Points, in no order, along strands that fork, close into loops and pass close to each other.
In the rows, 100 means zero.
Points whose rows are less than 35.8 apart are linked; no others are. Some points are linked to none.
J127: 101, 109, 105, 86, 67, 92, 82, 103, 87, 104, 124, 128, 113, 85, 94
J547: 101, 122, 104, 110, 110, 89, 105, 111, 81, 70, 91, 92, 99, 97, 101
J7: 95, 103, 98, 119, 143, 95, 129, 97, 90, 110, 74, 70, 92, 132, 112
J90: 97, 123, 108, 120, 124, 86, 110, 112, 75, 61, 82, 86, 97, 100, 99
J309: 102, 88, 90, 80, 83, 94, 82, 107, 109, 116, 125, 117, 125, 93, 86
J320: 95, 101, 104, 114, 135, 87, 126, 101, 97, 95, 73, 78, 96, 125, 109
J536: 112, 96, 92, 69, 57, 121, 86, 94, 112, 99, 109, 117, 89, 83, 120
J645: 97, 98, 106, 117, 130, 123, 130, 97, 121, 95, 85, 70, 61, 116, 145
J969: 101, 94, 96, 73, 84, 148, 89, 100, 143, 98, 112, 102, 73, 101, 141
J700: 107, 109, 108, 92, 69, 113, 93, 101, 84, 76, 96, 112, 106, 80, 135
J706: 93, 99, 103, 113, 132, 75, 119, 108, 90, 90, 82, 89, 104, 120, 90
J102: 92, 115, 117, 124, 112, 78, 92, 92, 60, 72, 101, 110, 115, 82, 88
J395: 91, 95, 117, 110, 108, 65, 82, 88, 80, 114, 120, 119, 129, 82, 41
J541: 103, 126, 111, 122, 126, 103, 134, 98, 105, 70, 62, 67, 74, 109, 128
J975: 102, 115, 88, 126, 154, 89, 127, 94, 94, 130, 88, 53, 79, 145, 99
J790: 100, 84, 88, 74, 81, 150, 84, 102, 141, 109, 115, 104, 81, 101, 126
J37: 93, 116, 112, 109, 99, 89, 91, 101, 67, 74, 107, 115, 111, 87, 100
J885: 105, 102, 95, 86, 86, 93, 92, 103, 107, 95, 106, 101, 106, 93, 98
J644: 104, 115, 104, 104, 108, 99, 115, 102, 108, 80, 77, 81, 91, 103, 111
J755: 108, 104, 95, 68, 74, 140, 88, 93, 128, 91, 105, 109, 68, 91, 137
J771: 94, 89, 116, 128, 128, 53, 98, 98, 78, 107, 102, 104, 120, 99, 52
J744: 92, 87, 103, 122, 139, 67, 114, 107, 80, 99, 89, 96, 109, 120, 75
J854: 97, 84, 92, 88, 89, 92, 80, 109, 104, 121, 129, 120, 130, 94, 72
J572: 112, 103, 96, 83, 79, 119, 96, 92, 118, 91, 98, 95, 84, 93, 117
J457: 103, 101, 103, 103, 113, 102, 116, 98, 115, 91, 80, 80, 91, 109, 113
J454: 95, 82, 106, 128, 137, 61, 107, 105, 77, 105, 96, 102, 115, 115, 62
J811: 93, 113, 116, 122, 111, 76, 89, 91, 62, 87, 106, 112, 115, 81, 69
J324: 97, 79, 77, 89, 83, 95, 95, 113, 121, 151, 112, 114, 113, 117, 64
J340: 107, 111, 99, 90, 68, 111, 94, 101, 87, 86, 103, 110, 102, 85, 121
J231: 104, 79, 84, 87, 80, 125, 89, 100, 125, 119, 106, 103, 105, 99, 97
J467: 91, 84, 109, 98, 100, 73, 75, 96, 88, 124, 132, 127, 132, 86, 46
J780: 102, 131, 110, 124, 130, 98, 132, 105, 93, 63, 62, 68, 86, 106, 122
J591: 95, 106, 109, 84, 67, 89, 78, 100, 87, 109, 131, 137, 117, 83, 84
J400: 101, 112, 110, 121, 129, 111, 135, 93, 119, 80, 72, 67, 62, 110, 140
J388: 113, 113, 95, 88, 80, 128, 100, 93, 105, 79, 93, 94, 77, 87, 129
J250: 109, 104, 109, 87, 70, 125, 99, 94, 90, 66, 89, 107, 92, 78, 148
J530: 99, 111, 90, 127, 153, 95, 129, 96, 88, 121, 79, 59, 86, 141, 107
J62: 94, 61, 77, 78, 77, 109, 92, 101, 138, 165, 115, 111, 98, 118, 78
J441: 110, 113, 101, 85, 75, 139, 98, 92, 99, 73, 91, 102, 76, 83, 146
J358: 97, 127, 111, 129, 136, 88, 116, 111, 72, 51, 73, 79, 97, 103, 107
J963: 111, 90, 90, 71, 65, 107, 84, 95, 113, 108, 116, 113, 105, 85, 106
J243: 105, 81, 85, 77, 79, 133, 84, 96, 131, 113, 111, 106, 95, 95, 113
J826: 95, 68, 77, 84, 84, 92, 94, 107, 127, 164, 112, 114, 110, 124, 67
J617: 98, 84, 81, 95, 88, 104, 96, 113, 115, 132, 106, 109, 119, 108, 77
J686: 96, 115, 108, 101, 81, 90, 86, 104, 76, 89, 116, 124, 112, 86, 98
J298: 90, 115, 118, 122, 108, 69, 88, 88, 61, 95, 108, 114, 122, 77, 56
J537: 96, 93, 102, 112, 121, 113, 122, 94, 112, 106, 80, 76, 87, 120, 120
J979: 107, 84, 87, 71, 64, 106, 79, 100, 113, 118, 126, 119, 118, 87, 96
J334: 91, 94, 119, 121, 120, 54, 91, 92, 76, 111, 110, 109, 129, 89, 40
J850: 96, 91, 104, 118, 126, 122, 126, 96, 117, 103, 87, 73, 71, 118, 135
J498: 103, 116, 101, 103, 103, 89, 107, 109, 97, 78, 90, 89, 99, 101, 101
J782: 101, 80, 81, 91, 82, 115, 92, 107, 122, 126, 107, 103, 116, 102, 89
J684: 112, 103, 92, 68, 60, 138, 89, 94, 115, 93, 104, 117, 73, 84, 135
J31: 93, 82, 98, 88, 92, 86, 74, 106, 97, 126, 137, 128, 132, 91, 58

A piece is two or more points that can be reached from each other along the links. Count, over all rows, the pieces, the separate loops (a circle has one, a figure eight two, a Y none), the forks (points with three links) and the tips (points with one).
pieces => 4
loops => 0
forks => 0
tips => 8

A tip is a point with one link. Name the tips that can be reached along the links from each point below, in the order of the rows.
J395 => J975, J62
J547 => J780, J358
J811 => J591, J298
J250 => J572, J340

A fork is a point with three links, a tip a point with one. Leave the first point through the second and follow the links. Name the first fork or tip that comes.
J744; J706 => J975
J388; J441 => J340
J782; J617 => J62
J850; J537 => J358
J298; J811 => J591
J644; J457 => J780
J127; J686 => J298
J340; J700 => J572

Name the points in between on the shortest way along the links from the first point to the second, in order.
J547; J537 => J498, J644, J457
J591; J811 => J127, J686, J37, J102
J536; J790 => J684, J755, J969
J644; J541 => J457, J537, J850, J645, J400
J7; J771 => J320, J706, J744, J454
